Points on a hilly landscape, in no order, each with its height.
A ball rolls from a point to whichever of its 2 nearest points has the largest drop for the distance, and stops where none of them is lower. Distance is the straight distance between rows; heights are no part of it.
libof: [-22  11 -10 -18   7  14   6  -7  17  -3  18  -1 -12  13  23  -8  19   6
  -6  21]  h=377
Toz: [ -4  -2  10 -10   1  -7   4   4   7 -13  -3 -17  -9 -12  -1  -4  -2  -1
  -6   7]  h=561
Liket: [-12   9  -3 -11  17  -2  21  -5   3 -15   6   4  -9   2   9  -5  11 -15
  -8   4]  h=381
nebe: [-10  -4  10  14  -8  10  -1 -18  10   7  10 -20  -5  -5  26  17  17  19
 -16   6]  h=164
ris: [ -9   5 -10   8  -9   6  -4  -4  13  -6   7   8   2  -4 -16 -20  14   2
  11  16]  h=424
sonev: [ -2 -12  -8  -4 -15 -14   1  17  27   8 -11  -7  -7  -3  -5   6 -11  12
   1 -16]  h=471
fev: [  4  -8  -3  -1  -1   1 -16   9 -15 -13   6  19 -11  20   3 -22  -9   0
  14   8]  h=436
muz: [ -2  21   0   5  18 -11 -20  -9   6   2   2  12   5 -13   3  13  19 -17
   1  -2]  h=149
kulo: [ 12 -14   0  11 -26  -9  -7   9   8   1  -3   1 -12  13   0  -2  -9  13
   9   2]  h=12
devaz: [ 15   3  20  13  -7  -1  10 -10   9  -1  -1 -23  -5  -5  14  11   1  12
  -2  10]  h=277
gapof: [  4  -2  -9   3   2   0  22   7  16  24 -12   9  14  -9 -11  16  -1   1
  -2 -18]  h=524
tul: [  4   1  -6  11 -15 -10  33   4  16  19 -14   0   7  -9  -7  17  -2   3
  -9 -17]  h=515
zeni: [ -8 -10  -7  -2  13  31  19 -23   2  14   4  -6   1   9  20  23  26  15
 -13  11]  h=102
vogu: [ 16  12   5   6   3 -12  19   4   3   6 -10  10   8 -10  -8   7  -7 -10
   2 -10]  h=271
fubi: [  7   9   2   6 -11 -12  10   1  13 -11  -1  -2 -14   5   1  -8   4   2
   7   8]  h=234
Dezo: [  2   1  22  -5  25  12  -1  -5 -18  -7   2  -8  14 -20  -3  -4  -4  -5
  -2  11]  h=532
Mufos: [24  6  8  4 10  0 33 -3  4 -2 -9 -8 -9 10 16 18  2 -1  0 -4]  h=332
zek: [ -5 -18   1  24 -23  -2   6 -10   8  16  -1   3  -2  -4   0  19  13   6
 -12  -6]  h=252
bug: [ 11   7   9   9  -6 -11 -12  -2  21   9  -2 -12 -12   1  18  22  11   5
  -2   0]  h=401
tofep: [ -1 -22 -12 -16  20   2  17  13  -9   6 -17  12   3   4  -2  16 -15  -5
  -8 -28]  h=554
lano: [-11   6  -2   5 -25  -8 -21 -16   8 -14   0 -30 -24  -9   0   4  18   5
   0  12]  h=71
kolo: [ -8   3   5  11   0  14   3 -16  25   5  11 -19  10 -18   0   1  16  15
  -5   9]  h=519
ropad: [ -5  26 -10  -5  14 -16 -16   4   6  -9  -6   2  -2 -13  -9  -4  -2 -10
  12 -10]  h=99
Mam: [-11   5 -18   3 -19  -9  -5  14  -4  33  -7  20  24  -5 -19  -6   0 -12
  -9 -13]  h=526
miguz: [ -5   9 -13 -17  15 -10 -40   8  -7 -13  -5  -7  -5  -4  -3  -9 -24   5
  20 -15]  h=664
memap: [ 11  20   7  -1  16   5  -3 -12   4   8  10   7   0   8  29  14  18  -7
  -5  13]  h=241
pek: [  1  28  13 -14  15   5 -40  -2  -7   6   8 -16   4  -9   9  10   5  -4
   5  10]  h=587
sem: [ 6 34  0 -9 22 -2  1  1 22 -2  1 -7  1 -7 13 -3  4  3  9  7]  h=153
lidon: [ -4   9   5 -16  32  24  12 -14 -20   7   6   2   5   9  23  18  16  -9
 -13  10]  h=295
Dage: [-11 -23  11 -15  -8  -9 -23   2 -10 -15  -4  -9  -9 -10  -7   1   2 -11
 -15   4]  h=208
benur: [ -2  11 -18  -9 -32 -14 -24   4  -4   0 -15 -10   5 -17 -37 -11  -6 -10
   8 -12]  h=551
bokez: [-12 -11  -8  22 -36  -2  14  -4   4  17  -1   9   4  -2 -12   1   7   6
 -11  -2]  h=264
Zunov: [  9  -7  -8   6 -20  -6  14  12  -3  16 -10  15   7   7 -11  -2 -10   1
   2  -7]  h=413
Zuba: [ 2 34 -8 -5 33  1  1  1 17  2  6 13  6 -5 12 -4  3 -1 12 -2]  h=189
malir: [  5  -8   3  -6   4   3  22   4  -9 -21   2   2 -11  11   2 -16  -6  -7
   1  10]  h=364
Mefi: [  3   8  15  22 -19  -1   3 -21  11 -11   6 -19  -2 -17  -3  -3  12  12
  -2  16]  h=544
napub: [  1   5  14  17  -9  11  13 -14  13  -3   7 -29  -4 -11  15   5   1  29
  -6   7]  h=300
Rodem: [ -3  -8  -2  14  -5  10  18 -15   0   9   2  16  13  -7 -13   4  19  -6
  -5   5]  h=275
Zife: [ 13   3   0   8 -17 -10 -14   9 -27  19  -7  19  27  -1 -17  -8 -19  -8
   1 -13]  h=9
varo: [  8  22  -6   5  16   2 -15   8   7  -3   5   4  19 -10 -18 -20 -10   2
  24  -8]  h=505
givup: [ -4 -13 -14  -7  11  -1  14  13   5  19 -14  17  13  -8  -9  17  -9  -6
  -7 -27]  h=535
gogur: [  1  44 -14  -4  22 -17 -23  -2   1 -11  -4  -3  -9  -8   0  -1  -4  -7
  24 -11]  h=33
romeb: [  0 -22   3  12  -5  11   2  -2  16  17  -2  -4  13 -12  -9  14   5  10
  -5  -4]  h=548
sozi: [  6  17   5 -12  18  23   9 -15  -1  12  13  -1   5  10  27  15  17   2
  -7  19]  h=273
luk: [-12 -16 -15 -18  -7  -6  -5  18  19 -12  -1  -5 -22  13   6 -15  -9  11
   4  -2]  h=367
Vopu: [ 31 -13   6   9   1   8  17   2  -9   8 -14   3   3  11   1  10 -12   7
  11  -2]  h=451
nuvu: [13  4  7  4 21 20 -6 -6 11 21  3  3 14  0 17 15 15  4  6  7]  h=348
kob: [ -1 -18  -5  11 -12  15  -1   5  11  20   3   6  22  -5 -21  -3   1   8
   3  -4]  h=542
zef: [ -6  -4  -5   9  19  14 -19  -2  -7   6  11  24  15  -2  -5  -5   6  -5
   9   2]  h=358
nideg: [ -4  -9   2  -5   4   9 -12   5  -2 -10   3   0  15 -17 -22 -20  -7   1
   9   6]  h=130
Vovim: [ -2 -13   5   6 -35 -14   2   2  -2  -2  -7  -4  -1  -9 -21  -6  -4   1
  -9   1]  h=422
ludi: [  4  20   8  23 -13   6   2 -32  17  -6  15 -17   1 -11  14  -1  18  20
  -5  19]  h=538
kinu: [ 15 -12   2 -12   3   3  13  16   1 -11   0  -8 -20  30  21  -8 -15   5
   4  -2]  h=138
fupi: [16 -6 -7  8 20 22  2 -2  7 22 -1 17 11  9 10 15 10  6 12 -1]  h=331
vimer: [-18 -10  -1   2  -5   2   8 -12   6 -12  11   0 -15   5   8  -4  22  -6
 -11  15]  h=304
Lis: [ 16 -11 -10   9   5   9  12   4   5  21  -7  18   3  12   4  16   2   5
   8  -9]  h=307
vuzu: [-13  -6   6   4  -2  29   7 -23   3  15  14 -16   2  -1  25  19  19  21
 -19  14]  h=135
sede: [ -2  -3  -1   3 -12 -20  12   9  26  10 -13  -6  -5 -12  -5  18  -2   2
  -9 -18]  h=500
bamid: [ -5  10 -17  -2 -38 -19 -13  12   0  18 -13  -4  13 -11 -29  -9  -2  -8
  -6 -12]  h=541
votof: [ 10   7  20  -6   8   3 -44   2  -1   9   1 -21   6 -13   2  12   2  -2
   3   7]  h=577
Roz: [ 10  14   7   8   5  -4 -12  -9   9   2   2   8  -4   1  13   9  18  -9
   2   8]  h=192
Sasu: [28 12 10 12  7 -7 15 -4  1  6 -5 10 -1  7 11 18  4 -7  5 -3]  h=303
nak: [ -3  32 -15 -18  11  -5 -24   4  -6 -20   1  -7 -23   7   7 -19  -2  -1
  24   9]  h=602
vum: [  4  14  10  12 -10  10  13 -15  10  -2  13 -22 -10   6  28   0   6  26
  -3  16]  h=328
zik: [  9 -36   9 -14   2   9 -13  10  -8   1  -9   0   8  -4  -3   4 -19   6
  -1  -7]  h=365
Dusi: [  5  22  -7  -2  27   2 -27   9   2  -3   6   1   7  -2  -1 -14 -13   7
  27  -5]  h=491
potov: [13 25 -9  8 19 -1 -3  7 17  9  2 20 11 -1  1 -2  0  1 19 -7]  h=215
dazi: [ 13  10  12   4  -9 -21   4   5  -3  -3 -12   1   3 -16 -16   3  -8 -13
  -2  -7]  h=293
zezab: [ 13   0  13   9   4   7 -18  -1  21  10   4 -20  25 -24 -20   5   9   1
   5  -4]  h=564
tili: [ -8   0  -4 -11  14  -5 -30   9  -6 -10   0   4  -3  -3  -2  -9 -10  -1
  10  -4]  h=678
vabi: [ 19   0   4  23 -19  11  11  -3   5   9   2   1  19  -3 -21 -14  -4  10
  14   8]  h=386
Lise: [  6  -4   1  10  11  13  -1  -3 -16   1   5  23  15  -1 -10 -11  -2  -3
  13   5]  h=368
kir: [-14   5  -1   7  18 -11   7  -5 -27   2   0  17  26 -18 -23  -2 -21 -13
  -2 -18]  h=449
Por: [ -4  26 -12  -3  16 -12 -31   1 -16 -17   4   2 -15   6   4 -15 -14   0
  25  -3]  h=627
nev: [-17  14 -18   0 -10 -22  -5   8 -30   8  -2  24  18   1 -15 -20 -22 -11
  -3 -15]  h=325
fekif: [-18   3 -10 -10  36  -1   3   7 -13 -12   8  16   2   4   7 -14 -21   1
   9  -9]  h=243
Zutav: [  9  11  19   3  -9  -7   7  -7   6  -9   4 -24 -18   9  22   8   6   2
  -8  12]  h=239
Fusab: [  6  15   1  -3   5  -8  22   3   3 -20   0   4 -11   4   0 -15  -2  -6
   6   6]  h=309
bof: [ 10  41  -4  -8  22  -4 -17   2  15  -6  -2 -11   1 -10   3  -7  -1   0
  23   1]  h=103
lov: [ -7 -24  -3  16  -6  23  30 -20  -9  -5   0 -12  -7   6   4   6  11  21
  -9   3]  h=291
Nubu: [ 18  16   2  13 -11 -17 -18  -1  21   9  -7  -4  -5  -2   1  14  10  -1
   9  -4]  h=357
posip: [ -9 -28   8 -14  14   7 -10   4 -18  -2   2   3  -6   4  13  10   1 -14
 -14  -2]  h=287
vunib: [ 12 -10  -2   1 -24 -17  13  14  -4  -6  -5  10 -15  25   2  -5 -12  -5
   0  -9]  h=120
bovet: [  9  -2  -4  24 -19  11  20  -5  15  12   2  -1   9  -2 -11  -5  -3  23
   9  -1]  h=391
mopa: [-12  17   3 -30   5   2 -15  12   0  -9   6 -19 -16   8  15  -7  -1   4
   0  15]  h=539
Tosin: [-21 -13  -2  14 -11   4  11 -17  14   1   7 -10 -11  -7  15  17  21   9
 -23  -2]  h=199
dif: [ 23 -17   8   6  12  13  13  -5 -12  10 -12   0   2   9   5  22   3   1
   1  -1]  h=457
Sifod: [  4 -16  -2  -1   8  26  19  -8  -6   2   2  -4  -7  17  15   5   9  13
   1  14]  h=310
mopav: [-21   5  -8 -11   9  -9   4   0   8 -17   3   7  -9  -9  -4  -9  15 -15
  -7   2]  h=403
Gonef: [ -1   4  10 -19   4 -12 -15   8  -3 -21  -9 -21  -7 -16  -7  -7 -12  -4
   0   0]  h=549
Ros: [ -4  -5  -7  -5   8   6   6   8 -10 -17   7  18  -9  12   0 -25  -5  -1
  10  10]  h=404
Pini: [  2   2   8  -5  40   6  15 -10 -34  -6  -3   1   2   4  11  14  -4 -14
  -6  -9]  h=415
rog: [  1  -4   4 -11   3  14  13   2  -2   5  10 -14 -19  32  33  12   5   0
 -13   6]  h=158
bero: [ -2  -2   7   0  20   3 -38   1 -13  -2   7   2  13 -10  -4  -6 -10  -2
  10  -1]  h=687
Didu: [-20 -15   2  12 -15  -6  -3  -7  19   5   1 -14  -8 -17   1  15  16   5
 -17  -4]  h=227
pes: [ -4  17 -12  -1  19 -19 -33   0 -16 -12   4   4  -2   6  -1 -12 -31   7
  27 -12]  h=646
Kado: [ -2  22  15 -12  -3  11 -10  -6   8   6  11 -19  -2   2  20   5  10  11
  -4  23]  h=494
vitug: [-17 -11 -10  -2   6  -8 -11  10 -13  11  -2  25  16  -8 -14   4 -13 -11
  -4 -23]  h=492
nabu: [ -1   4  11  -3  -7 -20 -10  -1  -7 -16  -9  -6  -5 -19 -18   1   3 -18
  -5  -3]  h=313
Volam: [  4   5  -4   8  -2  -7 -28   2 -18 -10   5  22  -4   9  -7 -16  -7  -4
  18   5]  h=450
tok: [ -1  -2  -6   8 -22  -4  -4   4  19  -1  -2  -6   0  -7 -16 -11  -2  11
   9   3]  h=573
kalav: [  8  -6  -5  13 -16   7  26   1   3  14  -7   6   9   1 -12   1  -2   7
   2  -2]  h=400
Ferik: [-15   3   3  -6 -17  -9 -17 -12   1 -18   5 -21 -26   1   5   0  22  -8
 -11  19]  h=140
masi: [  9  -7  -3  -2 -26 -24  -1  16 -19   1 -10  19  -4  17  -5  -4 -19 -13
  -6 -15]  h=207
rogir: [  1  11 -10  -8  23   6 -11  13   8   0   4  12   1   6   9 -13  -9   7
  19   1]  h=466
gike: [24 11  5  1 32 14 16 -5 -4  7 -7  4  7  3 15 14 -1  1 10  0]  h=383
pup: [  9 -11  17   4  13  19  -7  -7  -9   1   2  -5  14 -10  -3   0   5   0
   3  14]  h=527
par: [  1  -1  -7   4  -2   7  25  -2   8 -10   8   3 -18  21  17 -13   7   8
   5  12]  h=384
Gutof: [ -5  28   5 -17  -1   0 -18  -1  16  11   9 -20 -11   6  23  17  15   7
  -6  12]  h=474
Bozi: [-15   1  12 -20  23  16  11 -13 -24  -5  10  -5   1   5  16  10  15 -18
 -22  12]  h=312
Mek: [ -5 -15   7  25 -19   7   3 -11   5  -1   7 -15 -14   3  22   9   7  23
 -10   0]  h=190
Ved: [ -3  -4   7   6   5  17   2 -13   8   1   8  -4   8 -12   0  -3  17   3
  -3  19]  h=523
bezar: [ 11   4  -2   7  -1 -13  -2  12 -24  13  -6  28  14   8  -6   1 -24  -5
   6 -20]  h=165
kala: [-11 -15   1  -4   8  -8 -19   3 -19   0  -3  14  22 -16 -19  -2 -24  -6
  -2 -20]  h=475
Sevip: [ -1 -25   3 -11  13   4 -12  10 -12   0  -3  12   1   1   3   5 -11  -3
  -1  -8]  h=324
Nes: [-29   7 -12  -7  34 -10 -18  -1 -15 -13  11   8   2  -4  -2 -15 -22   1
  11  -8]  h=191
zad: [ 10 -17   9  10  10  17  -4  -2   5  18  -3   0  24 -15 -14  14   5  -1
   0  -4]  h=555
Geb: [ -6  30  11  -7  24  -2 -33  -9 -15  -7   9  -6   3 -10   6  -1   2  -8
   7  10]  h=593
Sito: [  0 -10 -10   1 -28 -11  35  12   6   4 -11  -2  -2   5 -10  -3 -16   7
  -7 -13]  h=458
kebek: [  6 -19   8   9 -11   1   4   0   6   3   1 -11 -15  12  18  12   1  10
  -5   2]  h=151
gifav: [-12  -1  16 -19  14  -7 -17   0 -19 -24  -1 -15   1 -21  -8  -9 -11 -11
  -7   4]  h=540
todov: [ -4 -13  -2  -2 -13   0 -16   6  -7  -4  -1  11  12  -8 -24 -17  -7  -3
   4   1]  h=159
luvo: [ -6   1   4   3 -11  -4  16  -5  12  -8  10 -22 -26  23  31   8   8  -3
 -19  -2]  h=179
Vaki: [ 10 -14   5 -11  -6 -16 -22  18   7   1 -11  -4  -7   0   1  11 -13   0
   2 -15]  h=298
Vare: [-12 -12  -1  -9  17  11 -21   5  -5  -7   6   1  26 -23 -27 -18 -14  -1
   6  -9]  h=98
digu: [  2 -12  -8  -3 -15  -1  22  12  14  -7  -5  -5  -8   5  -6 -17 -18  17
   7   0]  h=499
musa: [ 11 -11  14  -3   5   3  24  -5 -12 -12  -3 -19 -15  19  16  16   5 -19
 -18  -4]  h=283
tefef: [ -7   5   3 -14  26  -4  31   1  -8 -21  -4  -1  -6  -4   3  -3  -5 -18
 -10  -7]  h=346
sadum: [-17   4   7 -18  11  16  12  -9  -3  -2  12 -11  -5   3  17   3  17  -7
 -19  18]  h=330
Vumiz: [ -7 -19 -14 -11 -30 -14  -9  14   6  -5  -7   7 -12  12 -11 -13 -13   5
   0  -6]  h=439
vutep: [ -6  10  18   5 -12  -1   9 -20   3 -11  12 -28 -12  -2  20   7  16   6
 -18  16]  h=195
dat: [  4 -21  -5  -4  10   8  21   2  -6   1  -8   2 -10  20  11  16   4  -6
  -7  -9]  h=166
lugaz: [-13  -9  -9   1 -43 -15  10   6  -1  12 -11  -3  10  -9 -23 -12  -6  -3
 -17  -3]  h=429
dubev: [ -7  16   0   1  16  -7 -13  -1   8  -3  -1   5  11 -20 -12   2   8 -11
   4  -5]  h=131
lefas: [ -2   5  -6   8  -3   1 -16  -1  -6  -8   7  18   0   1 -13 -18   8  -6
  13  12]  h=435
golo: [  6  21   1  11  -6 -19   3   0 -18  -4  -3  22   4  -1 -12  -7  -2 -17
   4  -4]  h=359
filos: [-24  20   1 -27   4  13  -4  -6   2   0  23  -3  -6  11  20   2  20  -3
 -16  24]  h=352
gasuf: [13  9  4 -8 36 23  4 -5 -2 19  1  5 12  3 21 17  5  3  3  2]  h=366
nurid: [  2 -16  -4 -19  -5  -9 -28  18   7  -2 -12   4   4  -3  -8  -3 -22   6
   7 -17]  h=354
bofe: [  7   2   1   3 -22  -9 -26   9 -17  11  -4   7  28 -11 -30 -10 -14  -9
   2 -11]  h=96
dobo: [ -7   2  -2 -12  14 -12  28   6  -4 -12 -10   6   3 -14 -11  -2 -12 -14
  -7 -16]  h=317
Rep: [ 10 -21   7   0 -40 -11  -8   8  -8   7 -12   0   9  -3 -19  -3 -16   3
  -7  -5]  h=414
gugi: [  5 -17 -12   3   9  15  33  -7   0   4 -14 -12  -8  19   7  25  11  11
  -8 -11]  h=107
Suza: [ 11  -9   5  13  -8  16   0  -2  -9   3   5  11  17  -3 -21 -15   0   2
  12  10]  h=378
dugav: [ 14   2   2   2  35  11  17  -7 -21   2  -8  11   9   2   4  17  -2  -6
   4  -9]  h=399
bot: [ -6 -25 -12 -19 -16 -10   3  18   7 -13  -3   4 -16  18   0 -14 -18   4
  -2 -13]  h=409
Sab: [  1 -28  -9   7   1  27  23 -15 -14  -1  -5 -13 -13  28   9  11  13  23
  -5   4]  h=299
nane: [ 21  17  12   7   2 -10  -2   3 -10 -16  -2   4  -5   2  -4 -14 -11  -3
  17   8]  h=406
retag: [-15 -13  -9  10 -25  -5   1  -2   8   4   3  10  -4  -3 -12  -5  11   1
  -6   5]  h=274
lakin: [ -3   1  12   5 -14 -15  10  -6 -13 -14  -5   7   2 -14 -21  -4   5 -20
 -10   6]  h=326
berad: [-17  -1  -6 -12  -2  -2   9   4  17  -7   8  -9 -25  17  23   1   9  -2
 -11   2]  h=258
Luda: [-10  14 -12  -5  -1   3   6  -3  17 -10  13   1 -19  18  20 -14  15   8
   5  19]  h=405
bodab: [ 15  -6  11  12  -6   2 -15   3   9  15  -2  -2  22 -16 -21   8   1  -3
   4  -6]  h=560
lolug: [-17   3   0   6  15 -11 -17  -6 -22  -6   5   9  25 -21 -28  -7 -21  -9
   2 -16]  h=459
Fibep: [ -2   2  -9  -3 -30 -10 -13   6   9  -4  -8 -11   3 -12 -32 -14  -8   3
   8  -3]  h=562
Nasi: [-17  -2 -19  -3  -9 -19 -24  12 -10  13  -5  25   9  -2 -16   0  -6 -14
  -4 -22]  h=504
dez: [ 10   5  -2   4 -17 -14 -13   4   9  -9  -3  -8 -21  10   4  -4   1   6
  12   8]  h=141
Foti: [ -4   1 -17  11 -26   4  14   7   1  34  -4  11  28  -2 -20  -8   3  -2
  -8  -5]  h=533
pipa: [ 23  12   8  20  -9 -10   5  -4  15  12  -5   6   4  -1   2  16   6   0
   6  -1]  h=329
nezi: [ -2 -20 -11  -7  -8   3  42   9   8  -5 -10  -8  -8   8  -6  -5 -16  13
  -3 -11]  h=478
zisi: [ -6  12   4   5  20 -11  20  -7 -23  -8  -2  17  14 -16 -14   0  -9 -19
  -4 -13]  h=440
Voga: [ 19  -3  -7   6   6  -3   9  14 -11  20 -10  25   6  14   0  14 -14  -2
   7 -19]  h=261
nel: [-10 -30   7  -8   2   3   7  -1 -10  -7   3  -6 -15  11  10  12   9 -18
 -23   0]  h=256
laz: [  2 -26  -8   2   9  24   8  -4  -4  12  -1  12   2  11   2   7  10   8
   3   6]  h=327
Bome: [ -4 -13  -5  -3  21  21 -10   3  -1  10   7  16   5   6  10   0   6   1
   6   8]  h=343
migom: [  7   8  19   2  10   4 -23  -4   9   7   3 -16  14 -20  -3  11  14  -6
  -1   6]  h=569
fadu: [ -1  -8  -9 -10  23  11  17   3  -6  -2   2   9 -13  24  21   7   7 -11
  -4  -7]  h=221
Lusa: [ -3  16   8 -14   2   7 -19   0   0  -2  10 -11 -12   6  15  -7   8   4
   4  25]  h=512
vonob: [ 16  21   0  11   6 -11   1   8   4  12  -4  20  17  -5 -10   4  -7  -8
  10 -14]  h=245
dezad: [  3   0   0 -14  18  18  15   3 -14  -3  10  -2 -16  36  29   4   4 -11
  -7   4]  h=220
Fudun: [  6  -1  10  11  -6  -7   9  -5 -25  -7  -1  20   3  -1 -11  -2   1 -18
  -3   2]  h=337
muzo: [  7   1  -7   3 -19   3  21  11  14   1  -5  -1   9  -3 -21 -25 -18  18
  13   3]  h=518
gafa: [ -9  -2   3   1  33  -1  21 -11 -34 -12  -2  12   8  -5  -6   6  -9 -18
  -7 -13]  h=430
Bozez: [ 10  26   6   0  -4  -7 -24  -9  22  10   1 -21 -10  -1  20  18  18   6
   2  10]  h=442
mufik: [-10 -15 -12 -17  19  -2  20  14  -5  -6  -5  12  -5   6   2   4  -8 -10
  -8 -20]  h=574
zafod: [ -6  11  25 -14  18   4 -13  -4 -20 -15   5 -17   5 -20   0  -7  -2  -9
  -7  17]  h=536
sizo: [  5   2   0   5  -1  12  17  -4  14  -1   9 -10 -15  16  24  -4   2  20
   5  13]  h=355
Vosab: [  8 -34  11 -10 -22  -4 -13   8  -5  -1 -12  -3  10 -10 -17   0 -22   5
  -5  -9]  h=398
Fof: [-10 -36  10  -9 -12  -4  -1   2  -8 -13   0 -10 -13   2   0   4   0  -9
 -20   1]  h=230
Bur: [ -2   6  -2  19  -5   8  21 -22  24   2   9  -5   7 -14   1   0  17  13
  -3   8]  h=525
gutuk: [  2  12  11   1   4  15  -2 -13  20  11   8 -21   7 -10  15   8  11  14
  -4  15]  h=509
Nad: [  2  -7   3 -19   7  14  10  13   0   0   6 -13 -16  25  25  -2  -7   8
  -2   8]  h=225
Gasa: [-14  19  -7 -30  11  -1 -19   9  -8 -23   4 -16 -19   4   4 -23  -6   1
   9  12]  h=572
pomi: [  9  -5  -4   2 -25 -17  12  17  11  10 -14   1  -2   3  -8   2 -16   7
   0 -13]  h=438
labad: [-21 -15  -6  13 -21   1  12 -11   9  -9   9  -2 -15   0  -1  -8  15   8
  -9   8]  h=288
Pofi: [ -5 -13  15   0  17  10 -26  -4 -19  -1   6   7  10 -12  -3  -1   3  -9
  -1   8]  h=691
lenup: [ 19 -10   1   3  -5  -3  21   9  -5  -7  -3   6 -16  29  10  -3 -11  -1
   6  -5]  h=15
fevo: [  4  21  13   5  26   4 -18  -8 -16  -7  10   5   8  -6   3 -10   1  -6
  11  12]  h=599
kazul: [ 31  -5   5   7  -9   7  14   9  -4   7 -10   7  10   7  -9  -5 -23  11
  15  -3]  h=443
Nodab: [ -5 -14  -2  17  -9   0  11 -15   5  11   0  14   1  -4  -1  20  24 -10
 -13   1]  h=266
Radu: [ 12  -9  11 -14  20  14  17  -3 -24  -6  -3 -16 -11  27  20  20   3 -15
 -16  -3]  h=311
guvi: [ -2  -8 -10   2  11  21  33 -19   2   7  -4 -18  -8  17  21  25  17  18
 -14  -1]  h=45
gaseg: [ 22   2   7   4  -4  -5   4  10   1  -2  -5   7  -2   6  -2  -7 -14   4
  14   0]  h=427
leki: [ -4 -15  -4  13  -2  17  29 -21   1   0   0   1   1  -2  -2   5  16   6
  -5  10]  h=282
lefod: [-12  -7 -18  -4 -36 -20  -9  13  -5   2  -6  14 -10   9 -16 -11  -1  -7
  -5  -5]  h=454
Zuv: [-14 -12   7 -13 -10  -4 -21   0  -4 -15   4 -16 -18  -2   3  -5  11  -6
 -10  16]  h=182
lim: [ -4   0  -7  -5 -20 -25 -13  12 -30   1  -7  23   9   8 -11 -10 -25 -10
  -6 -18]  h=270
reto: [  5 -19   7  -1 -12  -5 -21   8  11   5  -4 -10 -14   6  11  13  -2   5
  -1   0]  h=222
sud: [ -4   2  -4 -11  19  10  -5   8  -5  -7  10  11  -8  14  15 -16  -3   4
  10  12]  h=437
gir: [ -5  14  -1  14  -7   4   7 -30  19  -7  15  -3  -2  -5  11  -3  24   7
  -7  22]  h=530
mura: [  8  27   6   7  10 -14  -4  -5 -10 -17   1   9   0  -4  -6 -11   1 -12
  13   4]  h=385
lud: [-23 -10 -13 -21   4   1  -7  15  14  -3   7  -4 -20  12  16  -7   5   3
  -5   5]  h=316
numo: [-14  -1  -7   7 -22 -14  -9  -4  20  -1  -4 -13  -9 -13 -11   7  13   2
  -6  -4]  h=255
bufi: [-23  -5  -6 -11  31   2 -14   3 -12  -8   6  10  17 -19 -11 -13 -21   0
   4 -12]  h=142
nor: [ -8  19   6   7 -20  -9 -10 -25  10 -12   7 -28 -19  -8  16   9  23   6
 -11  15]  h=146
totab: [  2 -14  11   4 -11   8   5   0  -1   0   9 -20 -23  28  33  11   0  13
 -11   6]  h=101
mimop: [-10  -5 -16   2 -13 -11  -5  13   5  21  -6  25   9  -1 -11   7   2 -11
  -7 -16]  h=516
kabaz: [  5  11  -8  13 -27 -16  17   8  13  28 -11   5  14  -5 -12   5  -2   0
  -7 -10]  h=522
tanid: [  2   5  12   5  -8  -4  -5  -6  12  -9  -2 -18  -2 -18  -9  -2   8   1
  -1  13]  h=550
Radem: [ -3 -13 -13  19 -20  13  14  -2  10  31   0   9  25  -6 -18   6   7   6
  -5  -8]  h=537
zav: [  6  -4  16   1  -6  -5  19  -5  -2 -15   5 -23 -22  19  22   5   4 -10
 -16   3]  h=242
vug: [  3   1  -9  -4  -6   2   2  15   9  -4  -2   9   7   0 -20 -25 -16  10
  18   1]  h=534
Bil: [-16  11 -14  -2  -4  -8   0  -3   9 -11   0  12  -4 -11 -17 -16  12 -10
   4   6]  h=416
mifu: [  3  13 -16  -2  -4  -1 -20  15   4   2   1   9  18  -3 -27 -24 -15   4
  21 -11]  h=517
Did: [  1 -16  -3  -7 -19  -5 -37   8  -7   1  -4   4  19  -8 -30  -8 -12  -2
   7 -12]  h=139
Bikag: [ -8   3  -3  -6  19  -5  11   6 -10 -14  -1  14   4  -7  -6 -12 -13  -7
   3  -7]  h=290
Nakib: [  5  13  -7   9 -22 -15  -4   9   5  15  -8   6  14  -8 -23  -4  -2  -7
   1  -9]  h=531

Where does a ball stop that starts at each point below?
kazul -> gogur
fevo -> gogur
lugaz -> lano
Zunov -> zek
votof -> Zife
Volam -> Vare
Nasi -> Zife
Luda -> gogur

Call two points neighbours if one is among the 2 nearest of the other. Go from one point of each pair to the other, from neighbour to neighbour, staying as low as possible. Name the highest point that can't be avoided.
lano, gogur -> Luda
Vare, Zife -> todov
guvi, lenup -> Nad
totab, guvi -> Mek
